The views of a scene show one set of named points, each view turned or mirrored, shifted and resized as a whole, with a little noise and some points left out.

Scene 1
View 1
z88: [ 21  -1 -16  -1  -2 -16   6  12  -2  -4  -4   3  -8  18  -3 -15   4   4
   9  12  19  20  -5  22  -8 -15 -37  12 -12   7  25  -1  10 -19  -9  26
   6  -5   5  24  -4 -13  -7  22   0  16   0 -13  -3 -20  16  -7]
z539: [ 13   9 -15   0  -3   3  -7   8   3  -6  -1   4  -5   3   0   4   0  16
  -2  13 -11   5   5  -2 -13 -11 -13   9   9   7  25   8  13 -11 -12   0
   1  -6   2   0   5  -1 -10  12  -5   9  -8  -9 -10  -3   4   0]
z280: [ 18   8 -10 -12  -9   8 -16   3   6  -6   4  18  -7   8  17  -1  -8  19
   6  18   8  11  -2   8 -22  -5 -19  20  -6   1  18   4  13  -5   5   8
   3  12   0 -12   8  -9   2  15   8  16 -13 -17 -10 -19  10   3]
z888: [ 11   2 -17 -11 -10  11 -20   6  -1 -19   5  14   9   5  19  14 -12   6
   6  13  13  16   1   9 -15 -16 -13   1 -21  -7  18  11   6  -8 -10  -6
  10   0   3 -18  12   6   2   8  -4  18 -18 -13 -28 -23   5  17]
z477: [ 10   7  -6 -17  -6  -1 -12  10  -4  -4  -9   7  -4  11   8  -9  -5  13
  13   4  13  -1  11   8 -19  -5 -13   4  -7   7  18   8   7 -16   3  -2
   5   0   1 -11   6   2  -1  11   8   6  -8  -9 -12 -14  10   9]
z461: [ 11  -1  -7 -10   0   3   0   7   5   1  -9   4 -11  17   1 -18   4  14
  10   7  -5   3   8   2  -9  -6 -16  14  12   7  19   7  11 -19  -7  11
   5  -8   0   4 -11  -4  -6   7  -5   7  -1  -6  -6  -7   1  -2]
z568: [ 10  -3   6 -17   2   9   1  11   8   2 -14   4 -23  25   4 -26  -1  24
  13  18   0  -7  13   0 -14   2  -8  25  14   8  17  13  15 -13   1   3
   7  -9  -3 -15  -9  -4 -10  13   6   2 -12  -9  -8  -1   0   3]
z683: [ 16  -6 -15  -6  -6   9  -8   6   6 -16   5  13  -1  13  13   4  -7   9
   5  24  10  21  -3  10  -9 -16 -21  13 -14  -7  21  10  10  -7 -16   7
   9  -5   4  -6   3  -3  -4  14  -6  20 -19 -18 -22 -21   3   9]
z710: [  9  11 -18 -14  -7   1 -13   3  -3   2  -6   9   7   2   8  -7   2   8
  10 -14  -4   7   6   5 -12 -12 -18  -3   4   5  17  -1   7 -25  -2   8
   2   8   2   8  -7   0   5  -3  -5  13   7  -2  -5 -17   6   0]
z955: [ 12   9  -2 -13  -5   8 -13  10   3  -6  -4   9 -11  10  10  -1 -10  22
   6  19   3  -3  11   0 -23  -2  -6  16   1   6  20  13  12  -5   3  -7
   4   0  -1 -21  12  -1  -9  17  10   4 -18 -13 -12  -6   7   8]
z812: [ -4  -4 -12 -18  -3  21 -12   2   4  -1 -10   5  12   5   9  -3   5   6
  11 -11 -22   0  18 -11   1 -17   1 -10  16  -2  14  14   5 -28 -18  -8
   9 -11   0  -9 -17  18   1 -19 -24   5   1   4 -22  -7 -14  13]
z383: [  6   8 -14   5   1  -2  -1  11  -2  -5  -9  -9   0   3 -14   6   6  11
  -4   4 -21  -5  16 -11  -6 -14  -5  -6  16  12  30  13   9 -18 -21 -11
   3 -23   2   4   4  11 -19   7 -15  -1  -4   0 -12  10   0   3]
z410: [ 10  20 -13  -9  -9   5 -24   7  -3 -11   2  10   1  -7  10  19 -11  19
  -1   7  -2  -3  10  -3 -25  -7  -4   0  -4   6  24  10  10  -5   1 -17
   0   5   2 -20  22   5  -5  13   5   6 -14  -9 -15  -6  10  11]
z170: [ 14  14 -17  -2  -5  -3  -8   5   0   0  -3   5  -2   0   1  -2   3  15
   2  -1 -10   5   4   2 -14  -9 -17   4  10   9  24   0  12 -17  -6   7
  -1   4   1  11  -1  -3  -5   8  -5  11   3  -5  -2  -8   8  -6]
z813: [  7  -3   1 -37  -7  13 -15   3   1   3 -12  20  -4  22  26 -29  -8  12
  28  -3  23   5   8  16 -17  -1 -17  13 -10   1   4   4   6 -23  15  12
  11  14  -2 -17 -13  -3  16  -1  10  12  -4  -7 -14 -30   4  11]
z244: [ 14  23 -20   2  -9  -6 -19   9  -6 -12   4   3   6 -11   1  23  -6  13
  -6   7  -5   1   7   0 -22 -13 -10  -7  -5   8  30   6  10  -6  -6 -14
  -2   1   3  -4  26   5 -10  17   1   8 -10  -9 -11  -4  15   7]
View 2
z461: [  1  -4  -9   6  16  -1   0  10  -7  -4  -4  -7  -1  13  -1   0   4   1
   3   9   3   7  -7  -6   6 -18  -7  -2  -3  -2   5  -1  11  -9  19  -1
 -10   9   4   2  12  -7  -1 -12 -12  17  14   1 -10  12   2  21]
z88: [  8 -12 -12   5  25   6   1   6  -9   0   9 -10 -12  10   2 -10   8  -8
  14   8  29  -4  -9 -12   7 -39   6   4  -5  -6   8   3  19 -14  21  -6
  -6  25  -4   5  27 -11  10 -13 -10  31  34  10   2   4   4  20]
z244: [  7  -9   6   5   6  13  10 -14   4   8   0 -26  14   5   1   5  -1 -13
  17  31  22   5   3  21  10   1  12  -3  10 -16   8   2  14   7   5 -22
  -2   4  10   4   2  19  12  -8  -9  14  15  11   3   0   6   0]
z539: [ -3  -4  -6   3  14   7   5   2   2   5  -2 -16   5   9  -3   4   4  -7
   7  19   7   8  -1   5   7  -5   2  -3   5 -10  11   0  11   1  11  -9
  -8   8   8   1  14   8   1 -10 -13  14  11   7  -6   3   4  10]
z813: [ 37 -10   0   9   5  -2  11  -4 -11 -14  -5   7  -4  25   8  17  -2  13
   5   3  19  10 -18   5   7 -27 -12  -6 -16  26 -14   3   4 -27   6   5
 -16   7   8   8  -5 -21  -4  -3   8  26  16   0  -2  18  -1   6]
z170: [  7  -4  -3  10   8  -3   0   3  -3   4   1 -15   3   7   0   3  -3 -14
   8  24  11   6  -1  -1   2  -9   3  -2  -2 -15   5  -2  11  -3  16  -4
  -4   5  -2   3   8   1   3 -12 -14  17  19   8 -10   9   8  17]
z568: [  1   1  -4  -1  13   4   4  10  -8  -4 -21  -1   1  22 -11   5  11  13
   3   8  -3  13 -15  -6  13 -13 -17  -2   9  12   3   3  12 -13  22  -9
 -17   8  16   2   7  -5  -3  -7  -5   9   3   1  -2  15  -5  25]
z383: [-21  -7  -8   5  17  -2   1  -1  -2  -4  -1 -23  21   0   5  -9   0  -6
   8  15  -5   8   8   5  10   3   3  -3  10 -19  14  -4  12  10  17 -14
  -4  -3  14  -2   6  11  11 -16 -21   6   9  -3 -13   7  -2  19]
z955: [ 10  -3   3  -1   7  13  11  -4   0   3 -15 -11   5  19  -9  12   9   6
  10  18  11  10 -12  11  14  -7  -6  -3  10   8   2   5  12  -8  10 -15
 -14   8  16   6   4   6   1  -3  -1  11   4   7   6   8   1   7]
z410: [ 14  -7   7   3   2  13  14 -14   4   5  -8 -20  14  11  -2  15  -1  -3
  13  26  17  10  -3  24  11   5   5  -5   9  -4   2   3  10   1   1 -19
  -8   1  15   5  -4  17   5  -4  -2  11   7   8   3   5   4  -4]
z477: [ 17  -9   4   5  10   6   9  -7  -7  -6  -7  -8   7  14   3   7   1   5
  14  14  17   7 -10   8  13 -17  -2  -3   2   7  -2   3  12 -11  13 -13
 -10   7  12   6  -1  -2   6  -6  -1  18  15   4   2  13  -1  10]
z280: [ 23  -4  -1   1   7  14  11  -1   2   7  -7  -8  -9  20  -8  18   6  -1
   8  18  22   7 -14   8   6 -17  -2  -3  -1   7   2   6   9 -12   3  -5
 -12  15   6   6  13   3  -5  -3  -1  22  13  12   5   3   7   0]
z812: [ -6 -10 -16  11  12 -14   6  -4  -4 -15   4 -10  21   4  19   7 -11   5
  -3   0 -14  12  11  15   2   3  -4  -9 -14  -2   3  -7  -2   3  -1   8
  -8 -13  15  -2  -4  -5  -2 -14 -13  10   4 -12 -28  12  -6   6]
z683: [  6 -13 -17  -2  21  18  16  -3   3   2   7 -11  -5  14   1   6   9   4
   9   1  20   1  -6  13   7 -22   5  -3  -6   7  11   6   9  -6  -3  -4
 -12  17  13   4  25   4  -2  -6  -5  24  16   8   1  -6  -1  -8]
z710: [ 18  -9  -3  15   6  -8   1  -2  -6  -5   6 -11   6   6  10   7 -10  -9
   6  18  14   7   1   4   1 -14   1  -4 -13  -8  -2  -3   6  -9  10   4
  -4   1  -3   4   0  -7   3 -12 -10  22  22   4 -14  13   6  11]
View 3
z812: [  2   1  20  -7  -9  -8  10   4 -25  11   6 -14   9  -3   7 -18  -6 -30
   0 -13 -16 -19  -9 -13  21 -14  17  -5   9 -24   9  -1  -2  15 -14 -13
   5 -12 -21  -9  -5   9   4  -4 -15 -27   2  -1  -6  -4   0 -18]
z710: [ 13   0   8  -4  -3  -1   1   1 -13 -16 -12 -12  -3   7  14  -9  -6 -20
   2   4  -6 -27  11  -7  14   8   7   5 -14  11  11  -8  -1   2  -8 -22
  18 -15  -3   0   2  16  -1   5  -2  -8   4   0   7  -2  -1 -12]
z461: [ 12  11   2  -2   5   2 -14  -1 -20  -1  -5 -13  -7   1  20  -8  -3 -25
 -16  15  -6  -9  11 -20   2   0   4   4 -24  -2  -4   1   8   6 -11  -9
  28 -22  -6   0   0   8   2  -8  -9 -10  -5  -6  -2   6   8   0]
z813: [ -1   5 -20   1  -5   6   2  -8 -15 -23 -15   1  -6   8  36 -15  -1  -2
 -15   0  -6  -4  10 -29  12  35  20  25 -24  -4  11   4  13  21  -7 -34
  33 -18 -25 -12   2   5 -10   7   4 -17  13 -16  16 -14 -18  10]
z244: [ 15  19  18  -7  12  -4  10   6  -2 -14  -4   5  -9  -9   6  17  -5  -3
  -3  14  14 -24   9   5   7  -3  -9  -1  17  12  10   5 -13 -12   6  16
  14 -11  10  -4  -8   6  -7  14  -9  10   1  -2  22   1   8 -11]
z539: [ 16  14  11  -4  11   5  -5   3 -16  -2  -1  -7  -9  -8   7   6  -4 -20
 -13  14   1 -14   7  -7   0  -6  -4  -5  -6  -4   4   3   0  -1  -2   6
  20 -18   7  -1  -5   7  -4   0 -12   0  -4  -4   6   6  16  -6]
z170: [ 18   8  12  -4   4   1  -7  -1 -14 -11  -9 -11  -9   0  10   1  -5 -23
  -6  14  -3 -24  13  -6   7   1  -4   0 -16  13   5  -4  -2  -3  -6  -7
  20 -19   6   2  -1  15   0   1  -7   0  -4   2   3   5  12  -8]
z568: [  2  24  -7  -6   8   0 -16 -10 -23   4   0  -4 -14  -6  29  -1   0 -15
 -34  18  -3   4  11 -34   4   4   0  10 -22 -12  -5  13   7  11 -12  -4
  32 -28 -16 -12  -3  -1   1  -9 -12  -9  -9 -14  -5   1  10  13]
z683: [ 19   8  -4   7  19  20   1  15  -8  -7   0   1  -2  -4   7  -1  -3  -8
  -9   9   8  -1   0   2 -19   7  15  -5  -8 -19   2  -2  17   8  12   7
  34  -8  10   2  -9  -3 -16   1  -7  -6  12 -15  28   5  -2   1]
z88: [ 27   6  -8   5  18  12 -20  11  -3 -12 -15 -13  -9  13  22  -8  -2 -20
  -8  28   5  -9  21  -2 -15   8   8   3 -39  20 -11 -11  21  -6   0  -4
  42 -11  10  18   6   4  -3  -9   0  -5   7  -7  18  19  -5   2]
z888: [  9   8  -1   3  11  11  16  12  -5 -17  -2   8   0  -5   8   0  -3   2
  -3   0   9  -8  -4   1  -5  12  16   3  10 -16  12   2   7   8  12   2
  24  -6   0  -8 -10   0 -18  13  -5  -6  17 -15  33  -6  -9  -3]
z955: [  3  24  -2  -4  10   2   0  -5 -14  -8  -1   7 -14 -12  20  11  -2  -2
 -26  14   8  -3   8 -20   4  10  -4  10   0  -8   4  14  -2   7   1   6
  25 -21  -5 -16  -9   0  -8   7 -10   3  -2 -14  13  -6  10   9]
z477: [  4  17  -2  -4   6  -3  -1  -2  -8 -14  -8   4  -9  -1  27   0  -2  -3
 -16  13   5 -10  11 -16   8  10   5  14  -5   5   2   5   2   2  -2  -3
  26 -15 -13  -8  -1   3  -5   4  -4  -4   4 -13  15  -2  -5   3]
View 4
z477: [  2  11  11 -13  -5  -9   8 -15  17   2 -18 -11   1  19  -1   2   9  -6
   7   7 -16  14   1  12  -8   8 -15   3   5  -2 -12  -3  -2   1  -7  12
  13  25  -2  -2   9  24 -12   7   6   7   8  -7   3  -8 -18  -7]
z383: [  4   4   0 -15  14  -4  13  -9  -9 -14  -6  -3  -2   3 -11  -9  19 -12
  12  10   5  25   7   6  -1  -1  -1   2   1  19  11  19  10  -1  -4  14
  41   9 -25 -17   9   6 -34  -8 -19  -2  14   5  -7   5 -12   5]
z244: [ 15  11  10 -13  -9  -4  10 -22  11  -1  -1  -8   3  11  -6 -16   4 -17
   4  24 -17  33  14  -5 -12  10   1 -15   4   2  -9   7  10  -8   7   6
  42  34 -16  -6  13  19 -25  -6 -13  -6   2 -16  -2   6 -16  -9]
z88: [ -4   4  19 -18 -20 -21   0   6  44 -14 -27 -22  -8  19 -14 -20  20  -5
  12  30   8  28   8  26 -13  10 -29  12   7   6 -15  -2  18   1 -14  15
  16   8 -11 -14  -5  30  -5   5   2  13   1  12 -27 -20 -14 -18]
z955: [  8  -2  16 -10  -6  -4   9 -23   8   8 -22 -10  -3   9  -8  -2   6 -10
  -1   2 -25  12   1   8  -7   2 -12  -1   4   1 -11   0  -2   7   1  10
  21  23   1  -4  19  18  -5   8  -2   1  -2  -4  13   3 -17   4]
z710: [ -5  12  -7 -11  11 -11   5  -6  26  -5 -14   1   3  25   4  -4  -3  -6
  14  11   1  23   6   3  -3  11 -10   2  13   3 -12  -4   5  -2 -24  11
  19  16 -15   1 -16  21 -21   0  -4   2   6  -1  -4 -13 -16 -23]
z813: [-10  12   4 -10  -1 -12   4 -10  29   9 -32  -7   1  31   9  17   2   5
   5  -6 -17  -1  -1   9  -2  11 -23   8  14  -8 -22 -19 -10   5 -28  12
 -13  18  11  11  -7  29   3  15  25   8   6   2  10 -23 -17 -20]
z170: [  0  -1  -1 -12   7  -9   7 -10  25  -7 -17  -1  -2  16  -7 -14   0 -12
  13  17   1  29   4  10  -6   8 -11   2  10   9 -10   2  10   1 -14  10
  30  13 -20  -7  -7  18 -21   0 -16   2  -1   0  -6  -4 -16 -14]
z683: [  3  10  20 -11 -26  -6   4  -7  16  -1 -25 -20  -8   5  -5 -11  22  -6
  -4  22 -15  11  22  -9  -7   4  -9  -4  10   2 -10   2  14   2 -12   7
  16  14   4   3   6  25   9   0   6  -8  -7  15 -12 -12  -8 -14]
z812: [ -8  17 -18 -10  26   1  11  -5 -17  -8 -12   8   2  12  10  12  14   0
  10  -7   4   5  12 -17  11   0   7   1  13  14  10   9   0  -3 -29  12
  20   2 -11   4 -12   8 -26  -8  -5 -10  18  13   1 -10  -8 -10]
z280: [  5  -2  16  -7 -16  -6   5 -19  29   6 -29 -12  -5  14  -5  -9   0 -10
  -2  13 -24  14   8   1 -10   7 -16  -5  12  -3 -21  -7   6   5 -10   6
  15  21   2   4   5  26   8   8   0  -2 -14   2   5  -6 -16 -13]
z568: [ -3 -13  11  -9   6  -9  11 -15   6   3 -35  -9  -7   8 -12   3  13  -3
   6  -9 -10   3 -11  26  -2  -3 -24  16   5   9  -5   1  -4  16 -11  15
  11   6  -1 -11  15  14  -3  12  -2   9   2  13  12  -3 -16  10]
z888: [  5  23  15 -13 -22  -3   7 -13   8   3 -12 -16   0  11   4  -3  17  -6
  -5  17 -23  12  25 -21  -5   9  -1 -13   9  -5 -11   0   7  -7  -9   4
  17  26   6  10   8  27  -1  -3  10 -12   1   1  -6 -10  -9 -17]
z461: [ -6  -5   4 -12   8 -10   7  -6  18  -7 -28  -5  -6  13  -8  -5  11  -4
  10   5   3  13  -2  18  -3   2 -18  13   9  10  -4   2   6   9 -19  14
  18   2 -12 -10  -1  16  -9   5  -7   6   1  13  -4 -10 -15  -6]
z410: [ 15  10   9 -10  -6   0  12 -27   5   8  -6  -6   3  12  -1  -5   0 -16
   1  10 -28  23  10  -7  -8   8   0 -14   5  -1 -10   3   2  -4   4   6
  32  36  -5   1  17  20 -17  -1  -5  -8   0 -17  11   5 -17  -4]
View 5
z244: [ -3 -17  -5  13  19  -6   3  -6   8  -3  -2  10   7  -3 -11  -4  10   8
   7  -1   5  -6  17 -10   7   1  17   5   6   6   8  -5   1   4  -7 -13
  -7   0  17   0  -6 -11 -15 -10 -28  -7   2   5   2   4 -23  -4]
z280: [ -1  -2 -14  19  10 -24   4 -16   6  -7  -3  17  -4  -4 -17  -8  13  -4
   7   3   1   5   8  -7   7  -2 -12  -9   4   5   5   5   8  -9  -2  -9
 -11   1   7  -8 -12 -10  -7   4 -11   5 -11  10  11   5  -3  -2]
z568: [ -4   3  -2  18   5 -16   3  -9   5  -1  -3  24  -2 -11 -25   3   7  12
  10   4  -4 -22   3   6   1  -6 -13   2   4  -5   7   2  -3 -19   3  -5
   8  12   4 -10   2  -4   2  15  -4   2  -9  -2   9  10   5  14]
z813: [  3  -1 -21  23  -5 -31  -5 -19  11   1  -4  24 -12   2  -4  -2  13  -6
  11  -4   2  -2  -3  -5   4 -13 -28  -3  -2  -6  -5  14   0  -9   4 -11
  -9   8 -11   6  -6  -4   1  13   7   7  -8  20  20 -21   8   7]
z88: [ 12   2   6  23   3 -20   2 -30  12 -27 -10  14  -7  -8 -23  -2  16  -2
   0  -1  -1   3  -4  -4 -12   1  -3  -8   1  -3  12  -2 -10 -22  -9  -3
 -24   9   3  13  -7 -21   0   0  -7  -1 -21  -5  -8 -13 -13   4]
z170: [  6  -3   4  19   7 -11   5 -16   5  -8  -8  15   0 -12 -14  -5  16   3
  11  -7  -4 -11  -3  -2   2  -7  14   1   7   3   8  -4  -5  -5   3  -9
  -9   6   5   6  -5 -16  -2  -1 -17 -10 -17   9   8   0 -17   9]
z410: [ -7 -15 -12  14  17  -9   1  -3   6   6   1  14   4   0  -9  -3   8   7
  10   1   6  -8  17 -10  12  -1   6   4   6   5   4   2   6   3  -3 -13
   1   0  13  -6  -7  -5 -14  -3 -22  -2   4  10  11   5 -13  -3]
z888: [  2 -12 -20  11   5 -11   1 -15   4  -3  -1  10  -7  14 -14  -3   4   0
   0   3  18   2  11 -13   3   1  -5  -3  -8   6  -5  11   5   2  -4  -5
  -6 -11   9  -1 -12  -7 -12  -4 -17   6  -6   9   4  -8 -11  -5]
z383: [  3  -7  10  11   6   8   6  -8   0  -1  -5  11   3  -7 -21   4   3  21
   8  -4   5 -30   2   2  -2  -4  26  11   1   1   4  -5 -12  -4   3  -4
   8   2  12   4   4 -11  -2  -1 -22 -10 -10  -4  -1   4 -21  16]
z710: [  8  -4  -3  20   0 -13   1 -19   6  -3  -8  13  -4  -5  -4  -5  16  -1
  12 -12   0  -8  -7  -4   4 -11   9   2   3   2   1   2  -5  -1   6 -10
 -10   4  -3  14  -5 -15   0  -1 -12  -8 -16  17  15 -15 -15   9]
z539: [  2  -3   1  14   9  -7   7 -12   1  -6  -5  13   0  -8 -21  -3  10   7
   7   0   1 -14   3  -1   1  -2  11   1   3   5   6  -1  -2  -6   2  -5
  -2   1  10  -2  -5 -13  -4   1 -19  -4 -14   2   4   8 -14   7]
z812: [  6  -5  -6  10 -12   5   4  -9  -7  13  -7  11  -9   6 -11   3   2  12
   9 -11  12 -31  -9   1   5 -14  16  10  -9   2 -13  10  -7   7  16  -2
  14  -7  -3   9   0  -7   4   4 -15  -5 -17  14  16 -10 -12  21]
z461: [  6   4   3  19  -1 -13   4 -18   2  -7  -8  18  -6 -10 -21   0  12   6
   8  -2  -2 -17  -6   4  -2  -7  -1   1   3  -3   5   1  -7 -14   5  -4
  -2   7   1   3  -1 -12   5   9  -6  -3 -19   2   7  -1  -5  16]
View 6
z88: [ 17  27 -17  -3 -12 -20  -8  26 -10 -15  12   0  32 -18  -1 -23   3  11
  16  46   7   8  13  14  11   7 -18  11  23  16  -1 -11  10 -20  -8 -24
 -32  -9 -17 -10  -1  24  38  31  -8  -2  -2   8   3 -18 -23  -4]
z383: [ 30 -17  16  14   7 -15   9  -5  -7  -5  31  17  23   4  -3  -5  -3  -4
  29  -6  -9   3  23   2   1 -13  -7  13  12 -12  -6 -16   3 -14  -2  -5
 -14   1 -16 -11 -20   3   5 -10  -4   1  -7   8  34   6 -11  -8]
z813: [-31  26 -21 -10 -19 -23 -18  -7   8  12   9   5  15  11   6   1 -37   2
 -16  60   2  18 -24  12  20  16  -2  16 -13  18   3   3  35   0  -2  -2
 -16  -4 -10  15   3  -4  12  13 -20  -1 -11  25  -3  -3 -21 -10]
z461: [  4   9   0   7  -2 -16   1  -4  -2  -4  21  17  19  -8  -3  -8 -22   5
   6  21   2   5   9  13  11   0  -5   9   1  11  -9 -10  14 -17   3 -11
 -21   1 -16   2  -4   7  12  15  -4  -1  -1   8   9   2 -12  -2]
z955: [ 11  -7  -4   6   2  -6  -9  -8   0   1  22  11  16   2 -17  15 -17  -5
  -3  33  19  15  -9   0   7  -9  -1   5   1 -16  13 -11  15   3   8   2
 -12  -4 -13  -4  10  -5   4   8   1  -1 -10  28   5  -1 -20 -19]
z539: [ 20 -10   4   6  -1  -9   0   5  -7 -10  25  11  16  -5 -10  -6  -4   4
  13  12   9   9  11   5   8  -9  -2   6   7  -2   9  -9   8  -9   0  -6
 -14  -5 -20 -12  -1   4  12   8  -7   0  -7  22  22   0 -11 -13]
z568: [  0   7   0  14   8  -7   2 -21   2   3  24  23  18  -6 -14  11 -36   0
  -4  28  13   9  -1   7   6  -3   1   8  -2  -3 -11 -15  19 -16  14  -4
 -19   6 -12   9   6   0   4  18   9  -2   1   7  -6   4 -19  -4]
z280: [  1   1 -13  -4  -8  -5 -16  10  -2  -7  15   5  11  -5 -15   1 -11   4
  -9  41  25  18 -12   6  13  -2   2   1   0   4  23  -3  18   3   2  -6
 -14 -11 -19  -8  16   1  16  21 -10  -1 -10  37   3  -7 -17 -20]
z244: [ 33 -26  -2  -1  -4 -15 -11   6  -9  -9  22  -1  19   9  -5   1  14  -9
  15  20   8  14   4  -2   7 -16 -12   4  15 -17  23  -5   2   8  -8   1
 -11 -16 -16 -24   4   3  11 -11  -9   2 -15  41  31  -4 -15 -23]
z888: [  3   0 -10  -7 -11  -9 -16  24  -2   4  22  -2  18   9 -13  -3  -1  -2
   6  36  11  19 -16  -4   4   6   7  19   2 -17  33  -7  27  10  -8  -4
  -5 -12 -15 -10 -10  -8  25   7 -31   0 -24  33  25 -13 -25 -28]
z410: [ 17 -24  -2  -1  -5  -9 -13  -2  -1  -1  23   3  13  13  -9  10   0 -10
   4  25  12  18  -8  -2   8 -13  -4   5   4 -18  25  -4  11  13  -2   6
  -5 -12 -16 -16   6  -6   4  -9 -11   1 -18  44  25   0 -15 -26]
z710: [ -5   0  -6 -10 -19 -29  -7   2  -2  -8  13   6  13   9  16 -18 -13   5
   6  23 -12  10   7  18  24   1 -11  13  -5  29   1   6  14  -6 -11  -6
 -18  -8 -21  -3  -6   8   8  -5 -21   2  -7  28  28   4  -3  -6]
z477: [  6   2 -11   0  -9 -19 -11  -7   0   4  17   6  22   9   0   6 -14  -6
   2  43   4  15  -8   3  11  -1 -11  12   4  -6   4  -5  16   1  -1  -1
 -17  -8 -11  -1   3   3  10   3  -5  -1 -11  24   8  -4 -22 -14]
z683: [  8  11  -8  -1  -4  -3 -11  28  -5  -3  21   4  20  -8 -19  -9  -4   8
   5  34  19  14  -6   0   2   7   8  15   7  -9  24 -13  24  -4  -3 -13
 -13  -8 -18  -9  -8  -1  32  25 -21  -2 -15  20  14 -15 -27 -19]

Which points are out of place in each view (at most two, in the order of its rows)? Write none if all are in place.
view 1: none
view 2: none
view 3: z683
view 4: none
view 5: z568
view 6: z88, z710
